A landscape with many valleys, sampled at points; each row gives a point and its height.
From any point a ball rolls to the lowest of the 2 points nearest to it. It stops when none of these is lower. Distance is the straight distance between rows; heights are no part of it.
q_595: [ 46   1 -18 -10   2  -1  16  -5  26  46   7  -6  26   7   0 -28   3 -33
 -34   7]  (h 4.88)
q_34: [ -2 -19  -8  -3  -1 -15  14   7  23  43  -5   4  13  12 -14  12   2  -3
   4 -15]  (h 6.00)
q_879: [-14  11   2  17  12  21  11 -25 -34  -4  -2  11 -16  -3  -6  14 -17  21
  29  12]  (h 1.51)
q_529: [  3  15   1  19  41 -34  20   7  -3 -22  47   0 -33  21   3 -25  -2  19
  26   8]  (h 5.10)
q_994: [  2  16   6  11  21   3   6  25 -10 -36  34 -12 -25  18   8 -14  -2  25
  42  17]  (h 4.99)
q_660: [-15 -45   1  -8   3  32  -8   0 -20  -1  -2  -2  -9  -4  21  12 -15  10
 -19 -20]  (h 1.81)
q_223: [-14 -16   4 -16  24  -8 -15  17   6  -9  21  16 -30 -17   4  13  -2  29
  25  -5]  (h 2.34)
q_930: [ 19   1  15  -5  -4 -16 -36  -9  -1 -37  14 -14   4  -7 -27   5   0  34
  10  -8]  (h 1.24)
q_984: [-32  15  -7  14 -10  19  23 -13 -22  -4   5   3   1   8 -13 -13  -7 -36
 -13   5]  (h 1.97)
q_380: [-23  23 -17 -15 -14  -4   0 -10  -5   1   6   7  -5 -18  -6  -2 -19  12
   9  20]  (h 3.37)
q_59: [  6  -5   8  -6  -3 -19 -16 -18   4   2 -53 -12   7  15  -8  30  -8 -34
 -36 -13]  (h 5.41)
q_563: [-26  23  -5 -10   9  29   4   1 -29 -10  -1 -18 -12  11  -7 -13 -17 -14
   3  12]  (h 1.63)
q_85: [ -7  17   3  -1  -5  11 -23  41  -8 -22  28   3 -24  19  35   5 -25  31
   0  -9]  (h 4.67)
q_774: [-34 -11  17 -39 -15 -11 -14  19  -9 -10   1 -12   1 -43   7  17   4  27
  -2  -1]  (h 2.53)
q_903: [-19   0  26   5   2  -6   5   2  -7  36   1  -5 -28   8 -14  -3   0  26
  17   1]  (h 4.02)
q_52: [-12  32  -3 -10  12 -12  -6  -2   0   0  17   0  12 -15  24 -22 -12   9
 -10  33]  (h 3.19)
q_190: [  8 -24  15  -5  -5   1 -13  13  -3  37   8  -3   5   3   3 -17 -27  34
 -15  -2]  (h 4.35)
q_4: [ 27  18  -5   0   7  10 -12 -27  -2   5  -1 -33 -21  17  14  27   4 -40
  13 -19]  (h 4.37)
q_61: [ -9 -26  13 -21   0  14   8  17  -5 -22  10 -29   5  17 -17 -13  19   1
  24 -23]  (h 6.37)
q_709: [ 36  16 -18 -11 -12  -4  11 -30  10  12  13 -17 -10  19  -1  16 -10 -20
  -8 -30]  (h 4.53)
q_900: [ -5  12 -11  10  16  -8  10  -6  -4   8 -18  12 -12  21 -10  12  -9 -18
  24   2]  (h 3.70)
q_756: [ 11  24  11   3  -2  18  12 -33 -18  -1 -16 -32  10  40   1  -6 -22 -18
 -21   2]  (h 2.26)
q_457: [-26 -19  14  -3  37 -18 -13  12  -2 -22  -8 -21  13  -1  -1   3  14  28
  10  -4]  (h 1.82)
q_828: [ -2  13  -8  24 -24   9   6 -14 -13 -28  16  35  -8 -19  20 -19  -9  22
 -10  13]  (h 2.57)
q_114: [-17 -31 -20  -5   0 -18 -12   3  19  22   1   8  -2 -36  -1  30  26 -16
  -8 -27]  (h 3.04)
q_910: [-24  27 -17  -7  -1   1  13  -8  -4   2 -25  18   0  -8 -11  36 -23  -5
  14  13]  (h 3.54)
q_444: [-19  -6  -8  -6   1 -25  29  10   0  -8  32   6  -6  19 -11   1 -24  33
   2 -14]  (h 4.05)
q_707: [ 11   6  -7   1  31 -12  13  20  12  -8   9  19  27   7  -4 -35  15  12
  -2  19]  (h 5.59)
q_234: [ 16  13  15  -2  -1  24  13 -18 -23  15  -5 -41  12  -9  11 -32  15 -30
 -21   3]  (h 2.79)
q_210: [-27 -47 -29 -13  12   0   5   7   7  -4  -2  25  -8 -21   1  30   7  -5
   7 -28]  (h 3.27)
q_749: [ 23  20   7  22   4  31   8 -26 -17  28  -2 -20  18  25   7 -23  -8 -29
 -30   1]  (h 2.51)
q_221: [ 17 -14 -20   3 -13  34  14  23  15  -8   4   5  -3  15  -5  -9   5 -23
  21  -5]  (h 6.58)
q_438: [-16 -23  16   9  -1  17 -13 -23 -30   8  -1  12  -7  -3   6 -12 -29   8
 -19  -6]  (h 1.49)
q_349: [-22  13  -4  -6  -4   2  25  10  19   9 -11  -1   1 -11  22  -6  27  -5
  13   5]  (h 2.85)
q_654: [  3  -4   0  26  21 -50  10   5  15 -11  50 -15 -10   4   0 -20  20  30
  24  15]  (h 5.22)
q_695: [-27   7 -20  25  11   7  16  -1  -1  12   1  -1  11  14   9  -7   5 -45
  -5  -8]  (h 2.27)
q_385: [  7   4  19  22   7 -12 -14  23  26   7  14  -2  22   8   4  -2  15  32
  29  12]  (h 5.43)
q_417: [-43   0   5 -26  -3  -4  -8   8  -5 -44 -21  -7   3 -23  -3  26   3   1
  -7  -5]  (h 2.81)
q_612: [  1 -14 -11 -17   9  13  -9  17   6  10  -1  32 -30 -11  -3  10 -17   1
   4  -7]  (h 2.56)
q_80: [  8  -6  12 -18 -11  19 -19  12   1 -35 -24  -8  21   1  22   3   7 -31
 -33  -7]  (h 3.40)
q_76: [ 13  29   4   6  20  -2   0   4   2  15   8 -27 -15  20   7   1  16 -42
  11  -2]  (h 4.22)
q_255: [  9   0 -16 -29 -11  26   8  22  29   9  -1 -13  23   8  -7   4   5 -34
   8  -9]  (h 6.66)
q_651: [ 26  18 -18  32 -22  -9  11  -1   8  -7  17  41  -1 -14  23 -25  15  22
  -7  12]  (h 2.77)
q_969: [ 24  28 -25   1 -20 -17  16 -18   9 -13   9  24  -8 -19   5 -21  24 -12
  -3  19]  (h 2.75)
q_271: [ 24  20 -16   7 -10  -2  15 -19  20  27   0  -6   6  25  31  17  -7 -27
 -27 -17]  (h 4.65)
q_102: [-31 -15 -15 -29   5  -9  32  18 -15 -20  19  15 -27   0 -20   4 -23  19
  13 -12]  (h 3.92)
q_844: [  9   0  -7  11 -18 -19  -5  12  39 -19 -21   4  31   7   4  10  36  -1
 -20  -7]  (h 3.29)
q_195: [-13   9  -5  38  -3 -19   1 -13 -17 -30  13  17 -16 -14   1  -5  -5  37
   8  18]  (h 2.31)
q_176: [ 13  12  -6  -4  -2 -31 -12 -28  21   1 -27  10  31  17 -16  23   1 -15
 -28  -6]  (h 5.54)
q_493: [-35  10 -12  44  12  -2  12  -5 -21 -23  21  13   3   0  18  10 -17   2
  10  21]  (h 2.01)
q_974: [ -3 -31 -23  -4 -10   3  32  -4   5 -11  -5  17  -7  -2 -14  19   3  -5
  14 -35]  (h 3.50)
q_736: [  7 -18  -3   0  20  30  11  14  -3 -20   4  -5   7  12 -23 -16  25 -13
  24  -4]  (h 6.48)
q_614: [ -2 -14  -1   1   4 -28  -1  -3  10  53  13 -10  20  -2 -26 -26  22   0
   0   0]  (h 5.91)
q_953: [ 37  -6 -24 -28 -22   8  -7 -17   0 -36  -1  21 -19 -12  -5  22 -10  -3
   0 -10]  (h 2.02)
q_567: [ 11 -26  20   4  -4 -14 -29   8  10  34   6   5   2   8 -23   8 -12  41
  10 -10]  (h 4.25)
q_38: [ 16  10 -19 -20   7  -3  -2  13  26  38  -3   7  11  -7   7 -16  -9 -26
 -21  31]  (h 4.97)
q_261: [ 11 -11  13   7 -19  10 -37 -19  -2  15   4 -11   0 -35 -11   8  22   7
  19 -11]  (h 1.08)
q_187: [-35   2   0 -24  11  -6  30  -1  -1  -1 -43   4 -15 -27   4   4  20 -18
  16   8]  (h 2.59)
q_70: [-21  14   6  42  18  20  11   2 -24 -21   6   8 -19   5  20   6 -25  31
  36  27]  (h 1.76)
q_194: [ 19  -2  -4 -21  -6   9 -24 -20   6 -33 -14  -8  -7  -3 -16  21 -12  17
  20  -7]  (h 1.64)
q_730: [ 16  21  15   9  -4   0  13 -10   6   8  10  -1  12 -12  28 -35  14   6
  -8  15]  (h 3.01)
q_899: [ -8 -25 -10  27  14   7   0   0   2  19  -9   6   0  -9  19  -1   9 -35
 -15 -13]  (h 2.55)
q_990: [ 21  14   3   3   1  11 -22 -15  10  -3 -26  14   2 -13   5   0   6 -26
 -32  13]  (h 5.17)
q_436: [ 19 -32  19 -32 -24  14  10  -3  -5  11 -28 -15  13  21 -42   9  -8  -3
  -9 -26]  (h 6.16)
q_631: [-25 -13  26 -15  27 -32 -10  38   4 -17  13   2  -3  -6  -8  10  11  31
  21  -3]  (h 2.11)
q_96: [ -8   7  16  10  11 -13   9 -16 -10  24  -8  -2 -22  15 -35 -16   8  -7
  16  -4]  (h 3.89)
q_116: [ 24   7  14  22 -21  25 -35 -15  -3  17  12 -13  17  -8  -4   2   7 -12
   4   3]  (h 1.42)
q_60: [ -1   7 -14 -27   1  13   3  38   9 -20  20   7   1  11  20   2 -21  12
   5   2]  (h 4.78)
q_368: [  6 -32  15 -24 -25  32  -2  13 -16 -16  -9 -20   4   7 -25   8   2  -7
   4 -18]  (h 6.26)
q_408: [  6   4  21   6   7   0 -13  17   4  33 -11  14 -14  -5  25 -11 -20  21
  -9  15]  (h 4.45)
q_201: [-14  -8  15 -48  -4   9 -11  23  -6  -3   2 -10  -4 -15  20  -5 -15  23
 -21   8]  (h 2.30)
q_948: [-18 -16  20  26  -1 -17 -11  15  -1  20  14   8 -21   2 -15  22  -8  50
  32  -8]  (h 4.14)
q_585: [  1  12 -18  11 -22 -16  14   8  27  -3   1   5  28 -18  11  -1  28   7
  13   7]  (h 3.06)
q_193: [ 32  -7 -25  -1 -16   4   3 -27   4 -29   6  18 -22 -14   6  -6  24 -11
  -6 -14]  (h 2.39)
q_742: [  2  -4  25  22   2  32 -16 -34 -38   9 -12  11 -23 -11  17   2 -26  13
   6   7]  (h 1.20)
q_862: [-17 -25   0 -41  -2  34 -13  10  -7   4  -9 -13  -1 -18  23  22 -35  10
 -14 -10]  (h 2.07)
q_371: [-14   3  18  12  13  -5  -1  15 -14  -5   5   1 -12  14  39  -5 -15  31
  -5   3]  (h 4.56)
q_783: [ 11  23  21  16 -26  19  12 -14 -23  24 -12 -13  14 -21  10 -44  18   2
 -14  17]  (h 3.05)
q_836: [ 12  12   6  -8 -27  11   3  21   9 -13 -18  -3  18  28  18   8  -1 -13
 -26  -8]  (h 3.59)
q_855: [-15  15  -9  -2  13  19  21  30  -5 -24  20   0  11  17  10 -14  -3  14
  20  15]  (h 4.87)
q_181: [ -4  -6  23  22  -5 -39  -6  10  13 -13  25 -20   1   0  16  -6  24  46
  13  -2]  (h 5.33)
q_716: [ -4 -13  -4  14  13 -36  15 -15  -1  16  29   1  14  -9 -11 -37  19   8
 -15  11]  (h 5.81)
q_913: [-13  -7 -35 -37  -7  -1  36   6  -5 -23  16  24  -2 -10 -18   0  -5  -1
   3 -14]  (h 3.74)
q_589: [ -7  -8   7  34  -2 -26  -1  21   0  -8  42   8 -15  33  -9  -2 -21  34
   0  -3]  (h 4.18)
q_577: [ -7 -26  27  25  11 -11 -31  -8 -10 -23  -5 -12  13   1 -20  11   9  42
  10   3]  (h 1.41)
q_397: [  3  21  -1   5 -21  -4  -2  13  28 -23 -26   6  29  10  15  32  -3  17
  -2  -4]  (h 3.47)
q_575: [ -9   1   3 -36 -16  -6 -23   4  -7 -55 -17 -10   7 -21   6  15   3 -26
 -34  -8]  (h 3.13)
q_301: [-28  -9   5   0   9   8  -3  -3 -26  -5  -4  -1   3 -27 -14  -9  20   3
  34  15]  (h 1.91)
q_917: [ 10 -30 -12   4   4 -17 -11   0  24  35 -15   5  -8 -21  10   2  27 -37
 -22 -16]  (h 2.80)
q_674: [ -1  28  14 -14 -11  27  -1 -20 -33 -15 -18 -23  -5  13  -9  -2 -28   5
   4   0]  (h 1.94)
q_343: [ 11  27  -8  -3  14 -18 -18 -20  -3   3 -12   0   2  21 -34   6 -13 -36
   0  11]  (h 3.90)
q_441: [ 22  30   8  26  16 -10 -20  -8  -2  16   6  -5 -11  40  -7  -9  -5 -36
  -8  -1]  (h 4.08)
q_157: [  5  11   0  -1  -4 -26 -16 -28  11   3 -29  -3  17  -9 -34  33  10 -24
   5   6]  (h 5.65)
q_748: [ 26  16  -6  12  20  -2  -1  20  24   0  27  12   9   5  13 -11   8  18
  13  21]  (h 5.51)
q_869: [ 47  -5 -20   9 -26  -7   3 -18  26  41   5  11  12   5   3   3   2 -33
 -35 -13]  (h 4.77)
q_599: [ 31  -6   9   5 -18   3 -27  -1  20  15 -38  -2   3   0  -2  22 -15 -35
 -46   3]  (h 5.29)
q_48: [ -3 -36   1  -9 -13  22 -10  -9 -13   0  -5  -9  -8 -32  -7  -7  28  -8
  21  -5]  (h 1.50)
q_655: [  5 -13   4  -5 -17  12  13   1   7  32 -31 -17  11  24 -22  23 -10   0
   1  -7]  (h 6.07)
q_33: [ 12  -3  -2   4  37 -12  26  -9   2   5  -2  -1  14  16 -13 -34  15  -3
 -20   8]  (h 5.69)
q_282: [ 21  32   8  -8   1  12 -15  -1   2  33 -27  12   4 -19  11 -14 -14 -32
 -29  36]  (h 5.07)
q_773: [-38 -10   0  10  -2   0  14 -10 -19  14 -30  16  -1 -32 -15   7  18 -22
   9   6]  (h 2.28)

For each start below, name the point where the ball stops.
q_102 -> q_563
q_397 -> q_261
q_255 -> q_742
q_651 -> q_742

Call two points neighbours if one is among the 2 nearest of the other. Go from one point of each pair to the other, from neighbour to neighbour, staying as low as possible. Name the highest point that can't be avoided.
q_930, q_563 -> q_210
q_261, q_563 -> q_836
q_742, q_930 -> q_651
q_563, q_730 -> q_783
